Each row is a point on a tangle of strands that fork and nearly touch. The rows are in no order.
Two points are linked if the straight distance between their rows is under 50.8. Some points are linked to none.
mit: [-18  -7  -1  -5  14  16   1  -6  13   4  -3  -3  -5  10   7   1 -19  -8
 -10  20 -10   6   2  -2   2   6 -10   3  22  -2   0  -6  10   3   6   5
   3   8  15   0  -5   9  -4   0]
Zisud: [ 14  -4   1 -12  14   3  -8  -8   3   6   5  -5 -14  20  -4  -1  -5 -22
 -10   4  -7   2 -11 -12 -12  -7   9 -10  -1  -9 -10  13   2  15  -2   6
  -1  14  17   8  -1   1  -2   4]
Fumon: [  8  -1  -3   1  -4 -23   3  17  -6  -3 -12 -13  -6 -12  -9  22   9   4
   4  -5   5  -5   4   1   3   4 -12  10  -6   5  20  -7 -13  -3   7  -4
   9  -4   3   6  12   8  -7  -3]
zub: [ -7  -5  11   7 -17  -6  16   8   6   3   9  -1   0 -11   3 -17   5   3
  -2   8   8 -17   3  -7  -5  -5 -15   4  14 -15   7  -4  14  -1  18   3
   9  -2  -8  -1  -7  -3  13   9]
Pide: [-18   1   3  15  -3   9  16   1  17  -8  -1  -4   8  -9  15 -10 -18  15
  10   8  -4  13  11  -1  21  -5 -10  -8   4   8   7   4  10 -12  -9   8
   3   8 -16   6 -15   2  19   1]
biba: [ -4   9  -3  -4  20  15   5  -8  11   0   4   4   8  -5  15  -6   0  -9
  11  -8  -8  14   4  -2   3  -9  -4  -7 -21  -5 -10  10  15   2 -10   4
 -14   0  -9   4  -4  -1   8   3]
latak: [  2   6   1 -14   7  17  -2 -11  11   2  -8  13  -8  -1  -1   5   9   4
 -10  -2   7  -4   7  17   1   9  -1   5   5  -1 -11  -2  -8 -10   1  -6
  -3  -1  -7  -6  -3 -17 -12 -13]
Tela: [-15  -9   1  19 -16 -14  12   4   2   7   3   0  11 -10  14  -9  -1   1
  10   6  -4 -12  10   3  -8  -3  -7  -6  11 -18  18   4  10   2  18   4
   6  -9  -9   7  -4   0  22  13]
kol: [  8  15   0  -4  -9 -16   1   0 -23   3   5   2   3   2   9  -9  11 -10
   7   3   6  -5  -2 -14   1   6  26  -7 -15   7   5  11  -9  10   4  -3
   5 -21  12   1  12   1 -10   5]
dufu: [  8  -5 -11   6   6 -15   7  11   4   0   1 -15 -19  -1   2  10   6 -14
   3   2   8  -6   5  -9  -6  -3  -7   6   8  -8   4  -9   8  11   6  -6
   0  -3   7  12   6   7  -6   8]
lur: [  9  -2  10  -9  -3   6   2   8  25 -10   7  -3  -4   5 -16  -1   7  15
 -13 -16   6   1 -12  -1   8   1 -32  -1  -4   0  -7  -9  -6   7   7   0
   8  13  -5 -12  -1   7   2  -8]
Fubu: [ -7  10  -6   7  -6   3   5  12  15 -14  -4   4   4  -5 -10  -3  -8   2
  -9  -2   7   6 -17   0   9   1 -26   7  15  -2 -12 -21   9  -3 -14  -4
   1  13 -23 -16  -4   3  -4  -4]
girus: [ -7  -6  -3  11  -7 -10  -2   2  -9  10  -9   5   2 -10  -1  14  -6  11
   1   4  -5 -11  10  13 -12   3  -1   2   8  -6  10  -3  -1 -19   6   4
  -1  -3 -16   4  -4 -15   5  -5]
Geb: [  2  11 -10   3   3  -4   6   0   6 -10  -3  -3  -2   1   5  -3  10   7
   3 -16  13  -7   6  14   2  10   7  -1   3  -9 -11  -8  -1   9   2 -19
 -10  -7 -11  -8  14  -5   1  -7]
lam: [-18  -1  17  -6  -9  19  11  -6  16   0   3   5   3 -12   2  -9  -6  10
  -5  16  -1   7   6   1  22   3 -16   6  12   8   9  -5   1 -17   4  11
  13   2  -1  -4 -12  -5   7  -1]
gini: [  3  -7  -2  10  -9  -6  -6   1 -19  16   1   6  -2  -6   2   2   1   0
   3   7   4 -16   6   1 -18  -4  14  -2   3  -3  -2   0   1 -20   4   2
  -6  -7 -10   5  -5 -17   1  -1]
zis: [  2  -6  -2  -6   8   8  -2  -5   5  -4  -2  -7  -2  11   1   1 -10  10
  -1  -7   1  -6  -2   8  -2   4   9 -15   5  -4  -6   3  -6   8   2  -3
   1  10  10  -5  -1   4  -4 -10]
Vutet: [ 11   7   4 -24  14   6  -1 -10  14  -3  -7   7 -17   8  -4   8  10   1
 -13  -7  -5   4   3   1  -2   7   2  -1  -8  -4   5  12 -13   6   7  -1
   8  -4  15  -6   7  -3 -10  -6]
deka: [  8   0   9 -23  18  17  -4 -18  12   5   0   6 -11  12   4   0   3 -15
 -16   2 -10   2   1  -2  -9   1   6  -8  -4 -10  -1  18   0   5   6   8
   0   6  18   0   4 -12  -1  -2]
Vope: [ -2   6 -11   3  -5  -8   2   0 -24  12   7   1   4   3  14  -6   2 -18
   6   7  10 -10   3  -8  -1   7  35 -12   2   1  -3   7  -3   1  -1  -7
  -5 -15  14   5  10  -4  -4  -2]
kila: [  8   5   5  -1 -10   4   9  10 -15   3   6  -6  -8 -13  -3  -4   2  -2
   9   5  14  -6   2  -5  16  -3  16  -1  -2  22  -8  -5  -1 -12  -2   0
   2   2   4   7   1   0 -16  -8]
Tulek: [  2  -7  -6  12  -9   4   5   1  -4   2   5   0 -13   9  -3 -13  -9   6
 -13  13  19 -15  -3  -6 -13  -2   9  -3  24  -7 -13  -4   3 -14  -7  -1
   3   9  -9  -7  -6 -18  -2   3]
dup: [ -5  -9  16  -2 -12   6   8   5 -10  11   2   0   5 -24  -2  -2  -5   2
  13  11  -7   3  11  -1  15  -7   1  -3   0  16  11  -2   0 -15   3  14
   5   4   1  10 -13   1   4  -4]
Zolo: [  8   4   0   0   6   2  -4  -4  -2  -6  -7  -4  -3   1   1  13   3  21
   3  -7  -3   9  13  12   7  -1  15  -7 -18  20   9  11 -17 -13  -9   6
   2  -3   1  -2   2 -10   6  -3]
gugen: [-19   3   4  11 -10  -1   2  10   8 -10  -5   4   9  -3  -1  -6 -19  17
   1  -4  -6 -17  -7  18   1   7 -10  -8  17 -13  -6 -16   9  10   6  -9
  -6  19 -21 -18  -5   0   7 -18]
Podi: [  0  -1  -3  -3   9   5  -8  -1   4  -8  -5  -7   5   8  -8  10  -8  16
   1 -15  -6   8  -8   8   9   5  -2  -9  -6   8  -1   2 -11   8 -11  -1
   3  13   7  -7  -1  15  -2 -10]
reri: [-16  -6  -9  -5  15   1   4   5   8  -1  -7 -15  -9   5   4  13 -14  -8
  -8  10  -7   5   4   0   7   9 -11   3  17  -2   6 -11   2  17  10  -2
   4   2  24   2   7  22  -8  -1]
fofe: [  1  13 -18  -9  21   2   7   2  14 -13 -13  -8  -3   1   7  10   6   5
   2 -21   3   1   9  13   9  11  -7  -3  -1 -12   0  -6  -5  15   1 -11
  -7  -3  -2 -11  17   5  -2 -10]
buz: [ -5   1   9   3   4  11  12  -1  12   9   7   0   2  -7  16 -15   1 -17
   5  11  -3  -2   5 -11  -5 -16  -7  -6   1 -13  -1   9  24   7   0  14
   0   5  -1   7  -9  -1  14  13]
gulo: [  4   0   6   3 -13  -1   4  13 -13   8  -1  -3  -1 -22  -3   2   4   0
  12   8   5  -5   8   1   9  -8  -4   7  -5  18  -1  -7   4 -21   1   9
  -1   2 -12   7  -8  -8  -8  -3]
nul: [  3   0   6   9 -25   0   4   7  -7  -4   4   0   7   1 -11 -14  -2  18
   3  -1  14 -12  -8   1   2  -5  -1   4   4  12 -10  -7  -5 -11   2  -3
  -1  10 -18 -10  -6  -8   4   0]
mabuf: [  5  -5  -1  15 -10 -11 -16   3 -19   6   4  -2   1   8  -9  -6  -3  -4
   2  12  -4   8 -16 -11  -5  -8   5  10  -6  13  -3  -2  -3  -6 -11   3
   4  -2   0   9  -5   8  -3  13]
Nado: [ -3   5  -5  -5 -13   0 -15  -4 -12  -4  -1  21  26  -8   1   7  13   1
   7  -7  -2   5   1  12   4   4   6   8 -25  10  -6   6  -8 -10  -7  -6
 -11 -15 -19  -6   5  -8   0   0]
dabov: [ -4   7 -14 -11  17  -1   3   1  10  -8  -8  -7  -6  13   6   9  -1  -4
  -5  -6   0   4   2   2   6  12  -3   6  11 -11   6  -4  -5  21   7  -9
   0  -7  19  -7  16  18  -9  -1]
rino: [ 11  -4   5   0 -11   0 -13  -3  -7   7  -1  16  -5  10 -16  -3   4   7
 -15   4   6  -9 -11  -2 -23  -1  -3  16  11 -10  -8   0  -5 -11   0  -5
   1   2 -11  -8  -6 -12  -8   1]
kure: [ -6 -15   0  10   3 -13   2  -3   4   1   1  -7  13  -1  11   0  -2   5
   5   1  -9  -9   4  -1 -17  -2  -2 -11  -3 -14  18   8   1   9  11   1
   4  -1   4   8   0   2  25  13]
Danin: [ 10   9   1  -6 -10  -4   3  12 -20   5   5  -2  -2  -9  -6  -9   7 -18
   9   0  12 -10  -9 -10   7   0  15   2  -2   8 -13  -7   3   7   2  -8
  -3  -4   5   4   7   9 -23  -7]
vosof: [ -3  -4  -5   3   7  -1 -19  -9  -5  -4   0   5  25   9  -2   5  -8   4
   6 -15 -16  14 -16   0 -11  -5   2  -7 -22   2  -1  10  -1   7 -15   0
  -6   4  -3  -2  -2  12  12   4]
Bolin: [  0 -10  -9   7  -2 -12   0  -5  -8   5  -8  -2   0   0  12  15   0  11
   0   2   0  -9  17  10 -12   9  12  -3   7  -3  21   6 -15 -13   6  -2
   4 -15   4   4   7 -14   8   4]
gigeb: [  0   1  16 -17  -2  10   9   7  22 -11   4  -9  -8  -9 -11  -2   7  10
 -10  -4   1   3  -3   3  22   4 -19  -4  -1  14   5  -7  -7   3  15   7
  14   8  13  -8   0   8   2  -7]
Pog: [  4  -4   2  11  -8 -18 -10  -2 -10  10   4  -4  -1  11  -7   3   3 -10
  -3  17 -14  15  -8 -12  -8  -3  -1  14  -4   9  10   1  -3   6  -3   4
  10  -9  13  11   0  13   3  24]
mabaz: [  1   1  -9   4  18  10 -10  -6  -9   0  -6   6  -2   3   5  10  -7  -3
   5   6  -6  22   7  -3   8  -3  14   4  -8  11  -9   3   0 -12 -23  -1
 -16  -1  -1  10  -3  -2  -9  -6]
Kiba: [-15  -4   8 -15  10  18   2  -3  12   6  -3   8  -2  -7  -1  -1  -9  -6
 -11   7  -8  -2  -2   5   2   0 -16   5  13  -8  -2  -5  11  -1  14   5
   1   9   6  -4  -7   2  -8  -9]
kezum: [ 12   4  -9  10   2  -5   3   3   7 -10   7  -5 -11  10  -4 -16   5  -5
  -3 -15  11 -12  -6  -5 -12  -5  -5  -1   5 -19 -22  -4  13  13  -2 -11
 -13   6 -16  -7   3  -6   0  -2]
kep: [-11  -4   5  10   0   8  12  -5   8   2  -5   0   7 -11  21  -2  -5   8
  15   6  -5   6  25   7   9  -4   2 -12   0   4  13  10   6 -13  -5  12
   3  -4  -8   9  -8 -11  18   5]
lovus: [ -3   6  -3  -5   8  10   7 -13  20  -3  -3   0 -13   9  10   0   6   9
 -11  -1  12   2   9  10   5  13  -5   4   9  -2  -1  -3  -8  -9   2  -4
   3 -11   2  -5   5 -13   1   2]
seme: [ -7   0  -2  13  -8  -3   4  15   0  -9   1 -10   6  -4 -11  -4 -12   8
   3  -1   7   5 -17  -8  11  -7 -19   0   3   8 -11 -15   8  -1 -14   1
   2  18 -14  -3 -12  16  -2  -3]
Lotur: [  3  -5 -11   4  12   2 -15 -11  -8   5 -14   3  -6  10  -2  20  -8   8
  -4   2  -2   5   5  10 -12   3  12   0   2   4  -3   3  -6 -16 -17   0
  -5   3  -3   7  -7 -10  -9  -7]
pivus: [ 17  -5  -1  10  -9  -6  -2   2  -2   0   7   1 -15  16  -7 -10   6   3
 -16   5  15 -13  -4 -11 -19  -6   0   8   6 -11  -8   4   0 -11  -3  -4
   2  -2  -7  -2  -1 -18  -1   9]
faz: [-10  -2   3 -12   9   7  -7   3  -4   7 -12  14   2 -12 -11  11  -7 -11
  -3   3 -10  -5  -2  13  -3   4  -8   7  14 -11  -4 -13   8   0   7   1
  -7  11  -4  -2  -4   1 -17 -18]
Giv: [  1  -7 -11   8  -1 -24  -6   5 -13  -2 -10 -15   3  -2  -6  20  -5  12
   7  -3  -5   0   1   4  -4   1  -2  -1 -10   4  18   0 -14   2   0  -1
   9  -3   4   7   7  10   8   5]
merok: [  2   5   5  -2   4   5   3 -13   7   6   4   3 -13  12   7   0   3  -5
 -14  13   3   7   6  -3   0   9  12   2  10   2   9   5  -6  -6   1   3
  12 -10  16   4   4 -12  -4   8]
sezo: [ 13   5 -13  -3  17  -2   1  -3   7  -4   3  -8  -7  11   2  -3   5 -15
   1 -18   2   0  -1  -7 -12 -10  -5  -4  -8 -14 -17   7  14  16  -2  -4
 -15  -1  -6   2   5   2   3   3]
muki: [ 18  -1   1  -3  -1 -12   0   1   6  -2  13  -8 -21  28 -11  -9   4 -13
 -15  -3   5  -5 -13 -20 -10  -7  -4   0   1 -13 -13   8   0  17  -1  -2
   4   6   8   4   2   4  -8   5]
mak: [  0 -11  -5   2  -4 -23 -13  -2 -12   4  -8   2   3  12 -11  17  -6  11
  -5   0  -8  -5  -9   4 -13   9   0   7   3  -6  16   0 -18   4   4  -8
  10  -7   8   2   5   8  -2   1]
Nibup: [ -7  -5  -2   7   5   3   3  -4  -9  10  -4   1  10 -12  20   1  -2  -9
  16   9  -7   5  21   1   0  -5  10  -6  -4   1  11   6   8  -7  -7   9
  -5  -9   1  14  -3  -4   8   8]
fol: [-12  -7  16  -7  -6  16  12   1   4  11   3   3  -2 -18   7  -4  -8   3
   0  18  -2  -7  14   5  11  -1   1  -5  14   5  11  -4   3 -17  11  16
   9   5   5   3 -14  -8   5  -6]
Beko: [  2   1   1  -9  12  -4   4   9   8   0 -15  -7  -6 -20  -2  22   8   3
   5  -5  -5   2  12   9   3  -3 -19   4  -7  -1  17  -1  -2   0   6   7
   5   1   2   3   2   3  -1  -2]
Rizek: [-16  -2  -2 -12  -3   3  -3   4 -11   7 -13   6   3  -6   1   6  -5  -8
  -3   2  -5  -8   4   9   5  21   9   3  21  -7   6 -15  -6   9  13 -13
  -5  -7  15 -11  12  10 -17 -20]
Kamum: [ 10  -6  10  10  -1 -10  -3  -5   0  -4  -1  -4  -2   3   1   0  -3  14
   1   2  -8   6   6   8  -1   2  20 -15 -14  17  19  14 -17 -11  -4  12
  12   0   8   2  -1  -9  16   8]
Luz: [  9   0  -2  -2  11  -1   3   7   3   4  -5 -12 -13 -14   1  11   9 -12
   8   0   0   3   9  -5  -2  -8  -9   4  -8   1   4   2   9   6   0   7
   0  -2   5  11   1   6  -4   7]
fub: [ -8   8 -15  10   5   1  -1  -3   1  -8  -6  -5  -1  12   5  -1  -3   0
   3  -6  10   5   0   9   9  14   9   3  17  -4  -9 -12  -1   6 -10 -14
  -7  -6  -4  -7   6   3  -9  -4]
Dozov: [  2   1   6  11 -18   9  -4  -2 -16  -5  13   5  10   1   1 -24  -3   4
   6  14   5   6  -8 -12  12 -10  14   1 -11  17 -10   4   1 -16 -14   2
  -5  -2 -10  -1  -7  -5   3   6]
fep: [ -5   3   7  -7  -6  14   2  -2  -5   6  10   9  11  -5  -4 -22  -3 -10
   3   1   6  -9 -11  -3  -3  -4   7  -2   7  -9 -17  -4  11   7   4  -3
  -9   7  -1  -6  -5   1  -4  -5]
Danog: [  2  -3   1   4  -4 -11  13  12  10  -5   9 -19 -15   1  -4  -4   8  -6
  -7   5  12  -4  -5 -16   8  -1 -15   8  13  -4   4 -13   5  13  11  -2
  11  -3  14   9   4  15  -5  11]
zazup: [ -1   5   0 -16  -3   2   1   3 -11   4  -2   6   5  -8  -3   2   7  -6
   3  -6   5  -6  -4   4   5  10  11   4   4  -1   2  -3  -6   9  10  -9
   1  -9  11  -5   9   9 -13 -10]
vitut: [ -1  17 -13   2   0  -2  -3   4   3 -11  -8   5   3   5  -2  12   8  -6
  -5 -13   9  15  -4   9  16  13  -5  12   6   3  -9 -14  -8   9 -17 -15
  -4  -8  -6  -8   9   6 -21  -5]
Lidi: [ 26  -2   1  -1   3 -11 -12   7   4  -6  -4  -3 -10   7 -15  14  13  16
  -3 -20   0  -4  -3   3 -12  -5 -12   0 -23   5  -3   9 -10  -4  -1   0
   1   5 -11  -2   1  -4  -2  -4]
pora: [ -4  11 -11   1  19   3   0  -5   1  -3  -6   3  14  -6  16   6   5  -1
  14 -16  -9   5   9  10  -9  -5   0  -2 -21  -8  -2  10  13   6  -4   0
 -19  -9 -13   0   5  -5  10   4]
fuf: [  5   3  -9   2  10   2   6   3  -7  -4  -7  -9   3  -7  12  12  -1  14
  19  -9  -2  -4  22  10   2  -7  17 -13 -20  13   3  11  -1  -5  -5   4
 -12   2  -6   4   3 -10  12  -4]
kup: [  0   3 -12  -9  23   5  -1 -11   4  -2  -3   1   5   7  11   3   0  -9
   3 -16  -5  -4   4   7 -14  -2  10 -10  -5 -21  -9  10   9  16   3  -5
 -17  -2   1  -3   9  -2   6  -4]
dobig: [  4   1   5   1 -12 -15   0 -10 -10   1  -2   5  -1   7   5   0   1  14
  -4   2  -3   0   8   4  -3  10  20  -8  -1  12  22  12 -26  -8   6   6
  18 -17   8  -1   6 -11   4   6]
Vafif: [-10   2  -2   7  -3  -2   0  -8   8  -7   1  -2  14   2   5  -3   0   8
   3  -7  -1   8  -4   4   3   3 -10   4  -4   2   4   0   0  -3  -3   0
   2 -10  -8  -2   2   0  12   4]
Dogeg: [-10   1   1   2 -18  10  -4  -1 -10  -4   4  15  22 -10  -2  -9  -9   1
   6   3   4  12  -6  -3  15  -2  -1   7  -4  10 -12  -4   2 -14 -12  -5
  -8   1 -16  -5  -8   1  -1  -4]
Visak: [  4   5   9 -16  -8   5 -15  -6  -5   6   1  24  11 -12  -9   9  15  -3
  -4  -5  -5   9  -4   5  -3  -2  -3  12 -18   8  -1   6  -4 -10   2   2
   1  -8  -4  -2   1  -8  -7   4]
dad: [ 15   6  11  -7 -12 -13  -3  -2 -13   8  14   8   0   8  -5 -13  11 -14
  -2   2   9 -14 -11 -15 -13  -2  14   0 -11  -6  -3  16  -1  14   8  -5
   1 -10  10   1   9  -5  -9   5]
mor: [  1   8   4  -1   6  -5   3  -4  -1  -4  -1   0  -2   6   4  -1   3 -11
   0   7  -9  26   2  -6  12   4  14   0  -9  14  21   5 -10   7  -7  10
  10 -13  21   3   4  10   1  15]
Pap: [  6   3  -5  -8   8   1 -12   4  -1  -5  -1   1  13   2 -10   6   1   0
   7 -22  -5   7 -14   1   0  -4  -6  -6 -16  -1  -9   3  -1  16  -7  -5
  -7   9   1  -6   0  17  -5  -5]
Tibun: [-17  -4  -7  -5   6   8  -6  -4 -12   8 -11  12   7  -6   5  11 -12  -3
   2   2 -10  -7   9  16  -2  15  15  -3  17  -9   1  -9   1  -3   4  -5
 -11  -1   2  -7   1  -1  -9 -20]
Zil: [  2   0   1  10   3 -11   1  -9  -4   5  -1   0 -13  12   9   8  -3 -11
  -5  19  -9  18  11  -4   4   8  21  -4   7  12  21   4 -13  -4  -7   9
  14  -7  23   9   3   0   0  16]
Belun: [ -4 -10  -1  -1   5  -1 -16 -11  -1   4  -4   8   3  21  -4   6 -11   5
 -10   3 -11  -2  -9   5 -15  10   3   2  11 -10   2   2  -7   7   2  -6
   3   3  12  -4   2   5  -4   0]
vufar: [ -3  -1   2 -20  12  11 -12  -7  14  -3 -16   9  -7   9  -6  15   0   3
 -17  -6  -5   0   2  14  -2  13 -12   7   7  -9  -2   0 -10   3   4  -7
   0   2   6 -12   3  -3 -18 -15]
Tebev: [  4   4   2  -9  10  17  14   0  -1  -2   3  -6  -1  -8   7   0  -4   6
  15  -7   5  -1  11   3  16  -7  19 -14 -15  14  -8   7   2  -2  -6   4
  -9  11   2   2  -1  -8   4 -11]
dukif: [-14   4   4   3 -17   8   0   0  14 -12  -3   9  16   0  -6   0 -13  15
  -3  -7   2  -2 -11  13   8   7 -20  -1   4   1  -6 -11  -1  -3  -7  -6
  -1  14 -24 -21  -7  -4  10  -9]
tolab: [  4   7  -5   7   6 -17   7  15   9  -9   4  -2  -8  -9  -5  -8   8  -4
   4 -14   0 -14  -2  -1  -4  -8 -16   3   9 -21 -10 -16  20  14   7 -10
  -8   8 -20   2   8   1   1  -7]
lari: [-11  -8 -15   4   7  -1   4  -4 -18  14   2  -3  10  -1  15   3 -11 -15
  11   9  -5   0   8  -2  -2   5  24 -11   8  -1   9   1   2   1   0  -3
  -7  -5  15  11   3   5   5   2]
nir: [ -7   3   6   4  -4  -6   0  -5   3  -3  10  -3   9   5  -1  -7   3  -9
  -1   7 -10  24 -11 -12  11   0  -2   9   1  13  12   1  -1  11   1   5
  10 -10  16   5   3  19   8  18]
Rudeg: [  6   0  18 -16  -5  13  -4  -6  -4  15   1  16  -5 -16  -8   1  14  -6
  -8   9   0  -1   1  -1  -5  -3   0  12  -2   6   4   3  -3 -17   8   8
   5  -6   3   3  -5 -14 -10  -1]
tarir: [ 12  -6  -1  16   3 -12   3  11  10  -3   7 -22 -13   8  -4  -3   8  -3
  -2  -2   0  -1  -4 -19 -12 -15 -26  -3 -10  -8  -2  -2  12  14  -2   5
   3   4  -5  10  -6  15  12  16]
Nor: [  2   8   6  -8   7  16   7  -5  11  -5  10  -1   6  -6   9  -8   7   1
  10  -9   0   9   7   4  13  -7   2  -8 -26  14  -8   7   2  -2  -7   4
  -8  -2  -4  -2   1  -6  13   1]
Sis: [  3   0   6  16 -11  -8   3   9   4 -13  10 -21  -2   1  -8  -9   0  12
   4  -3   4  11  -9  -8  16  -5  -7  -4  -8  22   3  -3  -4   0  -6   9
  12   3   2   4  -5  15  10   7]
vaga: [-11   2   2   6 -16   2   2   8   3 -11   7   3  22 -10  -4  -6 -13  10
  10  -5  -4  11 -12  -7  17 -12 -15  -2 -11  15  -7  -4   7  -6  -9   2
  -1  12 -19  -4 -11  10  11   1]
rin: [-14   3   4   5 -14   2   6   6  -3   2   4  10  10 -11  -1 -17  -9   3
   3  -1  -2 -14  -7   7   0   4   0  -1  20 -12  -9 -14  12   3   9  -5
  -7  11 -18 -13  -6   0   3 -10]
vizig: [ 10  -4   8  -8  -3   8 -16  -5 -11  14  -4  17 -11   2 -16   5   3  -5
 -13   9  -1  -1  -6  -3 -14  -6   4  14   6   3  -6   1  -5 -17  -4   5
   3   6   0   2 -11 -10 -17  -2]
Deto: [ -4   5 -12   0   3   5  -7  -3 -19  -3  -3   9  15  -5   9   6   3  -1
   9   1  -4  15   9   2  14   1  18   6 -16  14  -4   7  -5 -10 -15  -5
 -15 -16  -8   6   3  -3  -7  -5]
nuv: [ 17  -9   2   1   2  -1  -5   5   2   0   9 -11 -17  14 -19  -7   3 -10
  -9  -1   0   1 -18 -20 -15 -17 -17   0  -6  -5 -14   1   7   9  -3   7
   3  15  -1   3 -10  13   1   7]
Vofi: [  9  -1 -14   2   9 -20   5  10   3  -8  -3  -7 -20  -6  -4   7  12  -9
   2  -9   4 -13  10   0  -8   3  -6   6  12 -18   1 -13  11  10   9 -16
  -8  -1  -6   6  15  -4  -9  -7]
tud: [ 10 -21   4  13  -4 -16   1   2   4   6   8  -7  -4   1   6  -1   9  -4
   1  11   2 -15   8 -11 -20  -8  -1 -11  -4 -14  15  11   0   8   5   3
   9   2  14  13   1  -9  19  17]
siv: [ -3  -4 -17   8  14  -6  -6  -7   0  -2 -14  -7  -6  11   8  23  -7  11
  -4  -3  -1   2  12  14  -9  11   5   0   8  -7  11   2  -7  -7  -3  -2
  -1  -8   0   3   5  -8   0  -1]
puzom: [ -3  -1   7   7 -10  -1  14   8  14  -3   7 -10  -6  -3  -1 -15   5  -2
  -8   9  10  -1  -5 -16   3  -6 -25  10  15  -6   4  -9  14   5   7   5
  10  -1   0   0  -6   8   9  15]
fude: [ -3   3  -6   9  -6  -6 -18  -5 -16  -2   7  10  22  11   3  -9   1  -7
   8  -1  -9  16 -16  -8  -3  -5   6   8 -16   9  -3   5   2   4 -10  -5
  -5 -12  -1   0   3  11   2  15]
Lirel: [  7  -2   6 -13   2   1  -3   4   9  -3   3   1   4   0 -13  -1   6   2
  -3 -16  -1  -5 -14  -2  -5  -4 -17   4  -6  -9  -6  -2   2  11  10  -4
  -1   9   1  -4   1   8  -3  -4]
reru: [  8  -1   5   6 -10   7  -4   1 -19   7   6   7   6  -3  -1 -11  -1   3
   9   9   2 -12  -2  -3  -8 -14  16  -2 -12   9 -18   6   7 -17  -7   6
 -13   6 -16   2  -9 -14   1  -1]
sepok: [-10  -6  23 -13  -5  19  10  -1  20  -5  11  -5  -4  -8  -7 -16  -4   5
 -11  11  -1   4  -7  -5  18   0 -11  -5   6   9   2  -5   0  -1  10  13
  12  11  16  -7 -12   6   7  -4]
tobe: [  3   7  12  -5 -14   3   4  -3  -6   8  16   4  -1   8  -2 -26   4 -16
  -8   7  18 -11 -14 -15   0  -1  12   1   5  -9 -15   5   3   9   3  -2
   1  -1   8  -4   3  -6  -6   3]

Follow the links from the first point to the second, and from the first to the third. Name the last point that the two ways share.
puzom, lur, vizig | dufu
Vope, sezo, vizig | Bolin
mabaz, Vofi, tobe | Bolin
Rizek, kure, muki | Pap
Tibun, vufar, Belun | Pap
kure, seme, dup | dufu

A fork is a point with three links. Follow the links from the first point to the second and name the forks in between, in order.
Tebev, Fubu | Bolin
Zolo, mabuf | dufu, Pap
pivus, zub | Bolin, dufu
muki, Fumon | Pap
Danin, zub | Pap, dufu

A fork is a point with three links, a tip a point with one. Leave the first point through the second and follow the links. Name the first fork or tip that comes.
Dozov, Dogeg | Pide
lovus, merok | Pap
Bolin, dobig | dufu
Tulek, pivus | Bolin
zazup, Rizek | vitut
Zil, merok | tarir
Lotur, mabaz | Tulek

Name the points in between on the shortest way along the links from the first point to the second, in order.
biba, mak | pora, kup, sezo, kezum, tolab, Vofi, dufu, Luz, Beko, Fumon, Giv
Rizek, Tela | zazup, Danin, kila, gulo, dup, fol, lam, sepok, gigeb, lur, Lirel, Pap, Podi, zis, Belun, mak, Giv, Fumon, Beko, Luz, dufu, Danog, puzom, zub
vaga, Zolo | Dogeg, Dozov, reru, gini, girus, Bolin, dobig, Kamum
Nor, Vope | Tebev, fuf, Zolo, Kamum, dobig, Bolin, girus, gini, reru, Dozov, Dogeg, vaga, seme, Fubu, dukif, gugen, rin, fep, tobe, dad, kol
zazup, fub | Rizek, Tibun, faz, Kiba, mit, reri, dabov, fofe, Geb
